A landscape with many valleys, sampled at points; each row gives a point and its height.
From any point a ball rolls to the lowest of the 5 points nearest to it. It stops when none of these is lower. Distance is the straight distance between rows; heights are no part of it.
zutul (h 32.1): 37 -16 -5 7 13 -2 38 19 5 -12 -10 24 40 13 -30 -38 4 17 8 -15 23 34 -6 7
 18 -5 -6 -1 -24 5
posar (h 36.6): 30 -15 -36 6 2 -25 9 -14 7 -16 0 33 -7 5 -23 -25 -3 1 20 1 -11 17 11 -17
 53 -1 9 -2 -50 -22
tafo (h 29.2): -9 2 21 12 -17 19 6 12 -3 12 2 -10 9 15 -1 17 1 -4 -6 -8 9 -3 -8 25 -16
 11 -14 12 8 18
vin (h 32.0): -29 7 32 18 -6 36 6 4 4 0 -15 3 13 33 2 11 -11 10 -14 3 27 -16 -12 46
 -20 15 4 19 13 21
Fas (h 33.0): -5 11 -28 -17 -5 -16 -13 -8 -3 7 7 -9 -29 -25 16 0 -3 -8 1 9 -24 -6 14
 -13 10 -11 6 -13 -2 -25
Gav (h 27.6): -13 7 20 16 -6 2 17 -8 5 -10 11 43 3 19 -6 -9 -16 9 -7 4 9 -7 -4 20 13
 12 15 20 1 4
Kugo (h 38.9): -19 7 3 -26 4 16 -19 6 3 19 -23 -68 -5 -21 40 18 7 -14 -27 -4 8 -12 6 23
 -32 -3 -21 -24 24 -4
fam (h 39.8): -26 5 17 17 -4 36 21 -16 13 -1 -28 9 13 22 17 -11 -16 23 -24 10 46 -12
 -5 53 12 12 24 17 9 5
vafes (h 27.4): -37 19 -4 10 18 -2 -27 -41 -16 -2 4 24 -34 -14 27 10 -24 -4 -4 13 1 -23
 12 -7 36 -2 27 -10 8 -23
Venod (h 50.7): -11 6 -22 -31 -3 -11 -4 12 2 8 4 -42 -20 -32 33 10 5 -13 3 4 -22 -2 9
 -20 -17 -7 -6 -12 20 -17
Rogun (h 32.3): 29 -4 -16 19 7 -29 1 -21 8 -25 8 58 -5 10 -32 -19 1 4 12 1 -16 3 8 -16
 43 1 17 9 -36 -16
moto (h 28.0): -26 12 -9 11 3 11 -2 -43 -13 -7 -21 -8 -6 -21 34 -6 -14 3 -12 -4 18 -19
 12 27 22 -4 15 -7 14 -10
fetu (h 49.5): -32 12 11 21 18 46 8 -39 13 -22 -35 -13 17 13 31 -13 -13 23 -32 18 55
 -34 0 60 13 4 23 4 19 1
vad (h 25.1): 11 5 11 -17 10 -33 -27 11 4 -4 25 17 -11 1 -22 13 18 -4 19 7 -39 3 -14
 -62 -27 -6 -9 18 -6 13
nos (h 33.9): -12 4 29 21 1 26 31 9 6 -12 -1 38 26 34 -19 2 -1 20 -16 6 24 0 -14 33 -8
 12 -5 27 12 20
sopa (h 11.5): 9 3 -5 -22 5 -29 -30 21 3 8 25 -3 -20 -6 2 11 11 -3 12 8 -46 0 -7 -58
 -24 3 0 6 3 6
Nadas (h 20.9): -13 7 -21 -29 4 -27 -31 7 -3 10 18 -17 -36 -19 17 16 -2 -4 7 14 -46 -5 4
 -46 -20 -1 6 -8 4 -18
fedet (h 31.7): -26 6 -12 -2 1 17 8 -24 -8 0 -28 -34 -1 -22 34 -1 -13 -5 -17 -1 17 -6 20
 33 8 -4 8 -17 8 -12
Padab (h 47.9): -32 16 -13 20 20 11 0 -53 -11 -12 -20 32 -14 -5 21 -14 -26 4 -3 12 24
 -21 11 33 48 -6 36 -1 10 -17
mifaf (h 53.3): -36 25 15 -14 -3 21 -25 -15 -2 12 -3 -30 -11 -9 35 23 -3 -6 -28 3 -1 -30
 0 8 -26 8 -6 -12 18 5
Sino (h 29.7): 26 -12 -4 -15 -9 -6 10 30 -2 7 13 -27 12 1 -7 -6 10 -11 6 -16 -1 20 -8
 -14 -17 -6 -16 -3 -4 14
godu (h 63.0): -41 22 24 -4 15 44 -34 -21 11 4 -20 -46 -2 -14 28 30 0 -11 -44 5 28 -40
 0 25 -37 14 -14 -20 26 17
maf (h 35.9): 18 -21 7 16 -8 4 42 20 14 -1 -8 7 42 16 -22 -27 -4 13 7 -13 32 30 -3 23
 5 2 -6 -4 -14 9
nifev (h 31.3): -3 7 9 -9 -13 4 -7 21 0 13 14 -17 -9 -4 9 18 0 -9 3 -4 -24 -2 -14 -14
 -28 9 -11 -2 11 14
bazol (h 13.1): -24 14 16 8 4 35 -10 -31 8 -7 -35 -28 9 -7 31 4 -13 6 -25 8 37 -31 4 47
 3 5 8 -9 20 0
tovut (h 35.3): -8 -11 13 -12 -5 37 -13 18 7 23 -12 -59 11 -3 20 25 0 -12 -24 -4 16 -11
 6 30 -40 10 -17 -14 31 8
Kula (h 39.2): 1 -3 28 -8 -3 9 -6 28 -9 19 15 -22 18 18 -10 17 20 -12 5 -9 -11 13 -18
 -16 -39 3 -35 6 21 35
kodi (h 16.0): 31 -12 -19 4 1 -36 -13 -1 5 -24 10 27 -10 5 -23 -18 3 -2 14 1 -24 5 8
 -31 24 -9 3 3 -45 -15
lufo (h 51.0): -9 -18 5 18 -2 29 31 7 13 7 -27 -5 29 21 -1 -19 0 29 -15 -3 47 3 2 63 -2
 10 12 6 11 2
Zur (h 42.2): 64 -15 -9 -35 30 -31 -7 34 8 -26 -4 1 -7 -3 -14 -18 23 8 17 -10 -23 15
 -14 -61 6 -11 -21 -6 -36 13
nilu (h 83.2): -8 -7 -40 5 -6 -7 16 -22 -11 2 -12 -12 -7 -29 14 -27 -5 4 9 -2 6 7 32 21
 37 -11 17 -21 -9 -36
san (h 20.8): -12 11 19 16 -7 5 7 -6 -10 -2 12 26 8 12 -6 6 -15 -4 -1 2 3 -6 -14 10 -5
 5 11 16 -6 4
Lif (h 25.7): -9 7 23 2 -10 -2 3 12 -3 4 13 4 5 10 -10 11 1 -7 0 -2 -8 3 -11 5 -18 6
 -6 11 1 12
tuvo (h 31.5): -23 -1 8 17 8 36 2 -36 0 -5 -43 -25 16 -2 28 -10 -10 16 -25 10 45 -17 9
 55 4 0 17 -5 18 1
supos (h 35.4): -22 14 13 19 -1 26 9 -13 7 -2 -3 25 12 25 9 -9 -17 20 -9 4 23 -13 -7 41
 14 10 18 20 13 1
Burob (h 32.2): 3 8 0 21 4 -15 4 -13 3 -20 6 53 -5 15 -20 -12 -13 2 10 3 -1 1 1 -3 23 3
 18 24 -13 -8
tapi (h 32.4): 0 -5 17 -3 -11 12 -1 29 -1 19 8 -34 14 7 -3 18 11 -7 1 -11 1 10 -16 0
 -24 1 -19 -1 11 18
geve (h 68.7): 22 -9 -46 -23 6 -29 0 8 6 -6 3 -12 -23 -10 -1 -13 12 -14 16 -1 -31 14 12
 -43 33 -8 1 -10 -37 -22
zeme (h 39.0): -12 -3 -14 -18 -10 10 3 7 0 14 -19 -52 5 -27 36 2 0 -6 -16 -8 6 -1 9 14
 -14 -4 -13 -15 21 -7
lozan (h 30.6): 2 8 32 6 4 -3 5 10 -11 -2 18 28 12 16 -25 9 10 -7 3 -2 -15 3 -19 -14 -27
 -2 -14 11 4 20
tal (h 43.3): 30 0 -5 -21 15 -35 -25 13 6 -16 18 19 -15 -5 -28 2 16 3 18 6 -44 0 -8
 -62 -9 -6 -12 7 -26 11
Pon (h 72.1): -1 -1 -42 -11 4 -18 -6 -23 -8 -3 0 6 -36 -30 16 -8 -6 -4 8 8 -13 -1 29
 -9 44 -15 14 -18 -8 -42
Rado (h 76.3): 19 -11 -34 -2 -8 -17 8 0 3 -7 0 9 -14 -8 -14 -21 3 -3 11 7 -6 11 12 -19
 30 -4 15 -2 -38 -26
Pofu (h 36.4): -12 4 -28 -29 9 -29 -33 -18 -8 5 7 -2 -52 -27 25 16 2 -5 2 18 -42 -16 24
 -39 13 -2 13 -21 4 -40
nupop (h 30.5): 0 6 8 -1 -11 -17 -14 7 1 3 25 10 -8 -3 -6 13 0 -11 5 -2 -25 1 -6 -21 -18
 6 0 11 5 11
Bib (h 33.4): -4 -12 26 8 -7 28 1 22 3 13 0 -20 24 18 -4 22 2 -10 -8 -5 20 5 -9 31 -31
 7 -27 7 15 29
lona (h 42.8): -27 9 -10 20 7 24 10 -44 -4 -4 -36 -11 5 -18 31 -17 -11 22 -13 14 35 -11
 7 47 27 -4 23 -12 20 -5
medip (h 25.8): -7 8 2 -4 -15 -5 1 9 -5 9 12 -4 -3 -8 5 10 -7 -9 -1 0 -5 -3 -4 -1 -13 6
 3 -1 1 6
vofe (h 35.7): -1 -4 -28 -4 -1 -23 -16 -16 -8 -8 12 16 -42 -14 2 -2 -4 -4 10 14 -24 1
 22 -28 34 -5 23 -7 -16 -34
kasi (h 35.8): 37 -7 -17 -25 8 -23 2 31 0 -6 13 -16 0 -3 -12 -14 21 -3 21 -12 -14 23 -9
 -51 3 -12 -13 -4 -18 5
Gima (h 28.2): 30 -7 -14 -32 18 -45 -25 19 8 -7 14 0 -24 -2 -12 -2 29 4 21 8 -41 3 -8
 -75 -22 0 -8 -1 -9 9
rego (h 55.3): -17 0 44 0 3 22 -12 21 1 11 15 -8 13 21 -2 34 13 -3 -10 -2 -7 -1 -20 3
 -41 14 -29 15 22 32
mil (h 23.8): -2 7 17 -8 5 -18 -26 20 2 11 29 15 -7 -3 -18 20 17 -5 13 9 -38 -1 -18
 -42 -42 2 -9 13 9 14
Nenal (h 30.3): 14 -3 -36 -29 0 -27 -9 15 5 4 10 -18 -23 -17 -1 -1 9 -7 17 0 -33 1 4 -42
 7 -3 7 -5 -14 -23
Zamo (h 36.1): -25 15 -16 -18 3 -1 -12 -13 -14 9 -4 -28 -24 -25 34 10 -9 -9 -7 3 -10
 -12 9 -5 -3 -2 2 -12 17 -20
Vikis (h 22.7): 1 -11 4 16 -14 15 26 6 6 -3 -12 -3 21 9 -4 -12 -6 18 0 -3 29 16 0 34 -2
 2 0 4 4 0
Tizet (h 31.6): -14 -9 -7 14 -2 20 11 -21 -5 3 -47 -34 17 -16 31 -19 -7 14 -17 -5 36 -5
 24 46 13 -15 9 -19 15 -10
gon (h 30.9): -7 4 -22 14 4 -6 3 -36 -7 -5 1 34 -24 -6 6 -14 -21 -11 12 7 5 -4 17 10
 42 -8 27 -1 -17 -30
rike (h 40.0): -16 -1 26 24 -1 40 29 2 12 -7 -15 28 28 43 -5 -3 1 26 -18 3 44 -2 -14 54
 -7 21 5 37 17 22
roro (h 38.8): -8 -3 -19 -5 -12 8 17 -18 -5 0 -24 -23 8 -21 20 -14 -12 9 3 -10 16 0 24
 34 18 -11 12 -20 -6 -24
pufe (h 23.5): 2 1 -7 -13 2 -41 -43 2 5 -6 25 21 -28 -4 -20 15 13 2 15 14 -42 0 -7 -55
 -14 4 4 13 -10 -2
guto (h 27.3): -23 14 -14 -12 -2 -13 -19 -24 -12 6 7 -1 -30 -18 30 10 -11 -3 -3 14 -18
 -15 10 -9 8 1 11 -16 7 -22
Des (h 24.8): 23 -2 -19 -31 2 -28 6 36 5 8 12 -36 -8 -9 5 -4 13 -9 20 1 -26 16 -10 -44
 -11 -3 -13 0 -1 6
kefu (h 40.4): 13 -16 6 -13 -11 1 8 38 -8 15 4 -41 22 16 -6 11 26 -12 8 -15 -1 18 -12
 -13 -28 -12 -39 -10 22 33
kot (h 33.5): -1 6 33 17 0 16 19 11 -3 3 8 13 26 28 -25 7 5 0 -7 -8 18 7 -21 23 -22 5
 -20 11 6 25
nare (h 49.6): -7 -11 3 27 4 36 18 -22 10 -1 -40 -18 31 0 23 -29 -4 33 -13 2 46 -3 13
 67 6 0 21 -6 12 -6
temif (h 41.0): -21 11 12 -14 -6 16 -10 -10 -4 17 -14 -50 -7 -15 35 20 -1 -8 -25 -8 6
 -20 2 16 -24 10 -11 -20 21 7
dov (h 41.8): 18 -6 -17 19 9 -29 -5 -17 9 -33 21 59 -24 13 -31 -5 4 4 18 7 -21 -5 9
 -22 37 0 22 14 -31 -14
Pape (h 22.5): 31 -4 -1 12 6 -8 30 5 6 -12 3 36 28 8 -35 -26 3 7 10 -13 7 19 -8 -14 15
 -3 -5 9 -22 10
tiz (h 27.0): -26 15 -8 -2 1 -15 -24 -27 -8 0 11 21 -30 -12 14 12 -21 -9 9 9 -16 -16 3
 -8 13 -1 27 -11 2 -24
biz (h 26.7): 7 -8 -1 -3 -7 2 25 24 -4 2 7 -1 16 5 -17 -13 -1 1 6 -8 4 20 -2 -2 -5 -3
 -7 1 -12 4
dalu (h 26.1): 39 -13 2 0 3 -16 23 25 0 -8 6 16 29 1 -28 -33 5 4 6 -22 9 21 -9 -17 13
 -7 -16 -3 -24 8
nebu (h 38.4): 22 3 7 -1 4 -22 1 17 3 -11 19 15 9 -2 -25 -3 9 -6 7 -4 -20 6 -11 -30 0
 -1 -4 2 -17 5
Dono (h 37.9): -21 14 -16 9 5 12 1 -41 -23 -4 -17 14 -12 -19 27 -9 -21 2 -6 5 18 -16 18
 17 31 -8 27 -6 12 -21
lin (h 49.7): 2 0 -22 -9 -20 -7 10 7 -1 9 2 -27 -9 -18 11 -4 -7 -7 -1 -8 0 7 13 5 5 -5
 4 -14 -5 -9
Boni (h 31.8): 19 -6 -29 16 -2 -23 4 -20 4 -15 -1 42 -20 2 -15 -16 -9 -2 15 6 -10 5 19
 -8 54 1 30 6 -26 -29
rig (h 59.0): -21 4 -25 16 8 10 15 -40 -9 -9 -33 -3 0 -25 33 -28 -13 14 -7 3 23 -2 18
 35 43 -13 24 -12 5 -28
posa (h 43.9): 2 -9 37 20 9 32 28 25 -6 6 -4 16 37 35 -35 7 10 5 -11 -15 32 3 -13 37
 -26 5 -33 27 22 29
dufi (h 34.1): 48 -3 -4 10 16 -36 -8 -14 5 -39 4 60 -5 12 -44 -9 8 8 12 -10 -18 -5 0
 -30 28 0 -2 11 -39 -2
Suve (h 26.8): -28 19 16 3 -3 25 -14 -20 -1 7 1 -15 -7 -3 26 13 -15 -2 -23 5 19 -24 -10
 21 -15 16 5 -5 16 2
tiga (h 45.1): -9 2 -18 14 -9 14 20 -23 3 -1 -28 -7 2 -10 15 -20 -10 12 0 1 22 0 15 37
 26 -3 23 -4 1 -19
vata (h 37.2): -22 8 -6 15 6 0 5 -34 -6 -5 -10 31 -19 4 15 -9 -25 2 -3 13 11 -19 8 18
 38 3 37 0 2 -26
dedoz (h 27.5): -12 13 -6 4 -5 -11 -19 -12 -2 1 18 14 -22 -5 10 7 -14 -6 2 7 -22 -7 -2
 -13 1 3 12 0 -6 -14
Lozo (h 38.1): 25 -6 -24 9 -5 -20 8 3 4 -8 -4 28 4 4 -17 -20 -3 -1 12 -4 -3 16 7 0 33 0
 13 3 -31 -19
Kuzop (h 29.9): -21 9 -22 -23 12 -27 -51 -17 -4 -3 21 10 -48 -18 20 17 -12 -8 6 23 -44
 -14 13 -40 8 0 20 -11 5 -31
Latu (h 36.5): 0 -9 22 -3 -10 22 3 33 -1 22 1 -39 19 13 -7 28 13 -9 -13 -14 10 15 -6 18
 -38 2 -32 -1 21 27
bev (h 39.5): 22 2 -1 -19 4 -18 -7 24 4 -5 27 -2 -5 -3 -17 0 15 3 12 -1 -28 12 -14 -53
 -21 -5 -15 3 -9 20
bot (h 35.1): 19 3 13 -12 3 -9 -1 22 1 4 22 6 11 9 -17 9 18 -7 13 -5 -21 17 -18 -27
 -30 -5 -23 5 8 24
zeve (h 22.8): -18 1 17 14 -15 31 18 -5 4 5 -16 -3 8 15 10 1 -8 11 -15 -3 24 -9 -8 45
 -4 12 8 12 13 7
gike (h 25.5): 4 3 -22 -10 -6 -25 -23 1 2 2 21 1 -25 -14 2 7 1 -7 14 11 -28 5 1 -32 -1
 0 5 1 -7 -11
Nalo (h 55.2): 6 -21 12 27 2 22 46 15 17 -2 -17 19 43 41 -27 -21 4 29 -7 -4 46 19 -4 48
 -8 5 -13 21 17 16
lufi (h 32.9): 14 -3 20 19 5 6 43 8 3 -11 0 32 38 22 -39 -21 2 18 2 -9 24 12 -11 17 4
 -3 -15 13 -5 15
zamut (h 45.5): -2 -7 -11 -28 -17 6 2 22 -1 24 -6 -66 1 -5 26 5 2 -8 -7 -7 -2 0 1 0 -19
 -6 -18 -15 27 0
dige (h 37.1): 28 -4 11 -29 9 -2 7 38 -2 12 13 -18 15 3 -15 1 30 -12 21 -3 -16 17 -19
 -41 -26 -12 -32 -5 16 31
zinir (h 21.9): 48 -18 -6 8 5 -9 18 6 7 -13 -4 29 26 1 -26 -31 4 9 17 -11 1 21 -2 -18 26
 -7 -3 0 -39 -4
mep (h 24.9): 8 -1 -12 19 -7 -8 32 6 -3 -7 -4 20 18 9 -26 -19 0 4 4 -8 15 15 -2 13 14
 3 9 11 -16 1
Ruven (h 36.3): 33 -5 -22 -2 9 -25 9 9 0 -18 0 17 2 -1 -26 -22 4 -9 18 -14 -16 14 -3 -35
 16 -4 -3 7 -31 -2
kip (h 16.3): -5 2 4 11 -14 14 18 -1 -2 1 2 10 11 11 1 -5 -10 1 0 2 10 3 -10 25 0 4 4
 12 -4 9
fiv (h 28.7): -15 -1 0 -8 1 30 -12 -16 1 5 -39 -51 10 -21 33 8 -5 -5 -27 -6 34 -16 15
 46 -8 -7 -7 -20 15 6
bino (h 55.6): -26 8 26 -7 -9 22 -17 9 -4 16 11 -24 -1 7 18 29 -1 -10 -15 -3 -7 -12 -10
 12 -36 17 -16 0 18 18
zoma (h 19.6): 36 2 13 11 7 -16 15 4 3 -20 8 48 22 6 -35 -23 10 2 6 0 -3 9 -3 -22 12 -5
 -3 14 -25 2
tos (h 37.6): 65 -16 -15 -22 28 -32 -2 24 6 -28 -11 16 2 -8 -18 -22 9 8 12 -20 -15 15
 -6 -52 21 -19 -17 -5 -46 5
faba (h 34.5): -3 -8 10 -6 -11 20 -7 20 -1 17 0 -44 8 0 21 13 -2 -10 -7 -8 12 -1 -1 23
 -26 12 -21 -11 15 11
Sez (h 29.3): 20 -6 -10 3 -15 -8 11 11 1 -2 7 8 11 -5 -12 -13 -1 -6 9 -15 -3 14 -3 -7
 8 4 -3 2 -24 1
dere (h 52.6): -37 12 40 9 1 45 -20 -5 8 12 -6 -21 2 13 17 27 -4 -4 -29 2 19 -23 -14 24
 -33 28 -8 3 19 19
razas (h 20.6): 18 -16 -10 5 -11 5 25 23 -1 2 -3 -22 31 0 -7 -23 -5 3 8 -18 18 27 2 5 1
 -3 -10 -4 -12 8
tugag (h 29.4): 10 -11 9 3 -14 15 20 26 2 13 4 -21 21 10 -10 3 9 -8 2 -10 16 12 -9 14
 -11 -2 -19 4 6 16
pafu (h 82.4): -10 -5 -33 15 6 -3 10 -37 -16 0 -28 8 -11 -22 18 -29 -12 6 15 8 23 -1 30
 23 46 -18 26 -18 -4 -34
bepet (h 55.4): 25 3 -2 -5 8 -33 -31 -6 1 -25 24 47 -26 0 -34 7 15 10 9 4 -39 0 0 -48 11
 -3 2 7 -27 2
dof (h 28.9): -7 -4 -23 9 11 -8 -5 -45 -3 -13 -5 42 -34 -7 -6 -12 -15 -7 14 13 0 -1 22
 8 58 -11 26 -3 -16 -43
sagid (h 26.6): -14 12 8 10 -8 -11 -11 -16 -7 -8 19 36 -13 8 -2 1 -11 -6 -3 6 -13 -1 -3
 -7 6 10 19 8 -5 -12
supib (h 28.8): -44 25 -1 -1 4 10 -20 -27 -18 5 -6 -14 -20 -20 37 19 -18 -7 -14 2 -2 -30
 8 5 2 2 5 -14 14 -7
buzu (h 26.0): -22 6 1 -4 -6 20 -2 -17 -9 5 -18 -29 -3 -14 30 10 -10 -2 -12 -2 9 -16 3
 22 -7 3 -3 -11 10 1
bozut (h 25.0): 15 7 12 18 3 -1 22 -5 11 -14 5 54 15 15 -30 -16 -1 2 1 4 1 -4 -9 -1 7 1
 -2 21 -17 2
fedim (h 42.4): 14 -25 10 -2 -9 26 15 43 -2 25 -4 -57 33 23 -12 12 14 -11 1 -22 24 17 8
 24 -29 3 -32 -5 20 34
Zike (h 24.7): -22 11 -12 -2 8 -2 -15 -34 -13 1 -4 -3 -24 -22 26 4 -13 -13 -8 7 -2 -14
 13 1 19 -2 18 -11 7 -25
feti (h 48.2): 25 8 33 -6 16 -11 -5 5 -1 -9 26 36 11 5 -32 10 17 -1 17 3 -24 4 -18 -39
 -20 -2 -11 12 1 19
puno (h 34.0): -27 9 20 8 -4 37 -16 -17 6 5 -29 -33 5 -4 26 20 -13 8 -29 4 26 -23 -3 36
 -20 15 0 -11 17 7
Diri (h 23.4): 12 -3 -31 -25 2 -37 -21 3 7 -2 16 -4 -41 -17 11 12 0 -6 15 14 -40 3 9
 -46 9 -8 7 -4 -11 -25
vaze (h 24.0): -33 22 -5 -18 1 -23 -41 -14 -2 11 24 2 -29 -15 24 19 -9 -6 7 17 -39 -14
 -3 -36 -11 6 16 -9 10 -20
gota (h 30.7): -6 3 28 -3 -3 1 -5 20 -5 8 21 -2 8 3 -15 15 13 -11 3 -1 -10 9 -21 -14
 -26 0 -23 10 16 25
mivo (h 32.6): 14 1 -14 13 3 -33 -26 -13 4 -18 20 40 -26 1 -21 11 2 4 10 11 -35 -4 1
 -35 22 2 27 9 -28 -18
Kavu (h 21.6): -29 19 -4 5 -3 9 -4 -24 -7 2 -7 8 -16 -15 24 4 -18 -2 -5 7 -2 -21 7 15
 13 3 18 -6 2 -19
gem (h 43.2): -14 10 -41 -25 14 -24 -7 -8 -6 -2 2 -32 -39 -32 35 3 4 -17 6 9 -32 -4 21
 -22 8 -12 -1 -16 5 -45
mig (h 57.4): 9 -32 19 16 -6 23 27 26 6 9 -14 -21 36 25 -14 -4 3 11 -8 -15 44 17 -3 50
 -14 3 -17 2 11 23
fenod (h 67.2): 13 -31 4 16 -9 24 35 33 10 14 -18 -18 42 21 -16 -22 3 16 -4 -15 43 23 3
 47 -9 4 -1 -4 7 14
zomo (h 20.1): -9 2 -5 7 -18 8 15 -13 -3 4 -7 1 4 -5 10 -3 -13 -6 -4 -3 17 1 0 22 2 2
 12 0 -2 0
Nitum (h 66.7): 36 3 20 -14 20 -37 -31 2 4 -20 15 38 -10 -3 -37 12 22 17 18 9 -35 -9 -5
 -68 -18 -10 -2 3 -15 17
doz (h 28.3): 5 0 -8 -2 2 -36 -34 -11 6 -8 21 31 -33 3 -10 12 11 -6 8 7 -39 -4 5 -43 9
 9 22 5 -17 -12
fipi (h 36.0): 17 -2 -16 -16 -5 -20 0 18 -1 8 15 -17 2 -6 -3 -9 2 -5 7 -5 -21 17 -2 -24
 -4 -3 -8 -4 -14 3
bedo (h 63.7): -4 1 -26 -3 -10 -10 9 -8 -4 4 -3 4 -17 -19 6 -12 -11 -7 5 4 -6 2 17 -1
 21 -7 10 -4 -17 -29
Tav (h 14.3): -33 14 13 10 -8 19 0 -26 -2 0 -10 1 -7 2 21 3 -21 4 -9 3 18 -18 -2 29 6
 10 14 -5 13 1
sulo (h 32.5): -14 7 -20 -13 1 -25 -36 -18 -14 0 12 10 -49 -16 21 13 -4 -4 5 19 -36 -9
 20 -29 16 -4 13 -5 -5 -35
dav (h 55.5): -4 -1 45 4 8 29 -1 33 -8 22 4 -16 22 29 -20 35 21 -4 -6 -6 -3 -3 -22 6
 -50 5 -43 13 33 40
poge (h 45.6): 19 1 -23 -16 -7 -19 -1 5 0 -10 10 4 -17 -12 -1 -5 3 -12 8 -5 -23 14 8
 -26 15 -9 6 -1 -25 -17
potu (h 29.6): -19 -13 5 11 9 37 4 -25 7 2 -45 -46 29 -9 25 -14 -1 13 -29 -3 43 -12 18
 63 -13 -2 3 -11 22 0
loni (h 29.5): 1 6 -11 9 -11 -13 -2 -5 -2 3 11 20 -17 -6 -1 -2 -12 -8 5 2 -8 -1 -2 -11
 16 -3 15 -1 -9 -13
Nak (h 45.3): -15 -11 34 -5 -3 27 -9 32 -2 34 2 -33 22 29 -6 32 17 -13 -8 -4 7 4 -17
 12 -49 6 -35 6 35 34
niti (h 45.2): -2 -8 50 18 9 29 13 26 -1 15 7 -2 27 38 -25 27 19 0 -7 -12 9 4 -23 17
 -38 1 -35 23 33 43
Bav (h 36.2): -11 0 37 18 -5 36 11 19 5 14 -1 -1 17 28 -14 21 11 -3 -14 -6 22 -6 -19
 28 -33 20 -19 24 19 33
zim (h 31.2): -6 -7 7 -7 -12 29 -5 11 8 15 -20 -63 11 -8 28 14 1 -8 -20 -10 27 -4 12
 38 -24 6 -10 -15 24 4
laluk (h 17.0): -12 2 -11 -22 4 -39 -51 -3 3 6 20 4 -32 -8 2 20 1 -3 14 23 -50 -7 -2 -50
 -21 6 12 10 2 -8
seb (h 46.4): 4 -27 9 10 -5 32 12 21 10 17 -15 -37 27 16 1 3 9 1 -8 -8 35 12 10 40 -15
 5 -16 -10 16 17
kat (h 30.2): 15 0 -9 -9 -2 -37 -20 9 1 -5 25 20 -23 -8 -19 1 7 -7 12 5 -33 0 5 -41 2
 5 7 8 -25 -1
bama (h 33.2): 7 5 18 -3 1 -17 -15 27 -3 -1 23 10 3 -5 -17 11 19 -7 13 1 -25 9 -17 -34
 -28 0 -13 7 10 15
nuli (h 26.4): -16 6 6 24 -16 14 15 -14 -1 -7 -7 26 5 14 10 -10 -19 9 -2 4 17 -5 0 33
 19 13 27 12 0 -4
Lapu (h 26.5): -48 28 8 11 6 18 -14 -40 -6 -11 -9 -4 -16 -5 32 10 -25 10 -20 8 19 -35
 -2 19 4 5 10 -9 15 -1
lurip (h 31.4): 6 8 7 -1 4 -28 -27 3 2 -6 31 32 -18 3 -18 15 3 -3 7 11 -37 1 -9 -37 -17
 2 8 17 -2 2
Ropir (h 31.9): 15 -2 -9 -27 -8 -14 2 26 1 11 18 -36 0 -3 -4 10 17 -8 10 -12 -17 13 -9
 -30 -18 -3 -19 -3 0 18
vaf (h 29.8): -2 3 28 17 -3 3 28 10 6 -2 8 38 25 17 -26 -13 3 -2 1 -1 15 4 -14 12 -3
 -3 -4 23 6 11
gogur (h 36.8): 14 -20 10 2 -4 16 24 30 -2 10 -9 -32 38 19 -14 -2 11 3 1 -22 26 17 -2 18
 -17 -5 -32 -12 13 23
Fomu (h 28.5): 59 -5 -13 -7 17 -34 -5 9 8 -27 4 33 -5 -4 -29 -14 15 8 12 -2 -18 7 -4
 -55 17 -10 0 2 -47 2
bomu (h 67.0): 18 -11 -48 2 -2 -14 -1 -27 -2 -12 -11 24 -29 -17 3 -17 -1 -5 15 10 -3 12
 27 -12 57 -12 20 -12 -30 -42
tivon (h 32.7): 32 -18 5 -14 5 3 25 34 -7 4 4 -12 37 17 -26 -13 14 -1 6 -24 14 22 -9 -15
 -8 -17 -33 -15 -7 29
Moge (h 56.6): -9 4 -42 -14 0 -24 -5 -11 -6 -1 -6 -19 -32 -41 28 -8 -4 -15 5 9 -20 2 24
 -13 27 -14 7 -18 5 -37
tive (h 39.7): 3 -17 33 7 2 24 22 26 -6 11 0 -7 32 28 -28 12 15 2 -8 -8 19 8 -13 19 -24
 -2 -35 12 19 35
rim (h 37.0): -20 11 -14 10 8 5 -1 -42 -13 -3 -9 22 -18 -13 18 -6 -21 -9 -2 11 12 -11
 12 16 43 -8 31 -4 5 -34
tov (h 28.1): -23 9 -22 12 29 -13 -17 -51 -9 -12 3 37 -45 -18 7 4 -24 -7 11 17 -8 -9
 17 -7 61 -10 33 -5 -1 -39
musud (h 16.9): 13 -2 -25 -37 -4 -34 -16 24 13 5 17 -30 -18 -10 5 6 14 -8 20 8 -40 10 -2
 -55 -12 7 -11 4 -8 -1
Kitev (h 38.0): -1 -16 -3 -8 -11 20 10 11 0 8 -14 -31 12 -6 14 0 -7 -1 -7 -10 19 5 8 28
 -8 0 5 -17 5 -3
siduf (h 36.7): -2 5 -9 17 -13 2 18 -23 -4 -3 -12 24 -1 3 3 -17 -13 12 2 9 13 -3 6 34 35
 2 27 3 -10 -16
sori (h 37.4): -7 3 14 -13 -17 6 -8 26 -2 24 18 -36 -1 0 10 17 8 -9 6 -4 -10 5 -13 -11
 -30 9 -27 2 19 22
fidis (h 33.8): -8 -8 11 -17 -6 32 -14 18 13 27 -26 -72 15 -7 27 26 10 -18 -26 -4 25 -10
 8 34 -34 2 -15 -19 29 8
zonu (h 35.6): -1 10 44 0 4 6 4 17 -6 9 28 17 15 14 -29 25 21 3 5 -4 -6 3 -25 -19 -41
 -7 -31 13 19 34
Piv (h 48.1): -31 13 3 15 9 25 8 -45 -8 -7 -26 9 -5 3 24 -5 -24 13 -10 18 32 -27 3 33
 31 6 24 1 15 -9
nuvis (h 13.2): 49 -1 -3 11 18 -24 12 -7 9 -38 -1 53 12 11 -40 -26 5 15 10 -3 -5 15 0
 -30 29 -9 -5 4 -46 -9
pufoz (h 51.7): 9 -16 -20 15 -14 7 31 2 0 3 -17 0 24 -3 -2 -39 -8 15 9 -3 25 13 6 29 27
 -5 18 -14 -16 -9
foni (h 28.4): 23 -6 17 8 -4 2 23 19 0 -3 11 16 29 12 -28 1 7 -4 6 -9 -1 8 -23 -3 -10
 -4 -17 7 -2 16
vup (h 41.9): -16 4 34 -5 -8 -2 -20 16 -1 13 26 -3 3 6 -9 27 11 -1 2 -2 -20 -4 -21 -22
 -50 2 -14 13 22 29
vufeb (h 50.0): -2 -16 14 8 -9 39 10 10 10 16 -26 -29 23 6 14 2 -4 12 -17 -3 43 1 8 57
 -16 11 2 -8 12 12
Todi (h 78.7): 26 9 11 4 11 -31 -11 -7 7 -22 23 57 -5 5 -38 0 9 5 3 3 -33 -1 -9 -35 0
 -6 12 17 -25 6

Call two points neighbours if one is among the 5 nearest of the other. Go from one point of each pair to the other, from neighbour to neighbour, staying as low as possible. Name the highest point that can't be avoided.
kodi and nuvis: Fomu
razas and sopa: guto
Tav and kip: zomo
nuvis and razas: biz
nuvis and Tav: mep

For each start below, name the point where the ball stops.
gem: sopa
vata: Tav
nilu: bazol
Latu: razas
poge: sopa
nos: nuvis
Nalo: nuvis
bomu: Tav
Pon: sopa
dedoz: sopa
pafu: Tav
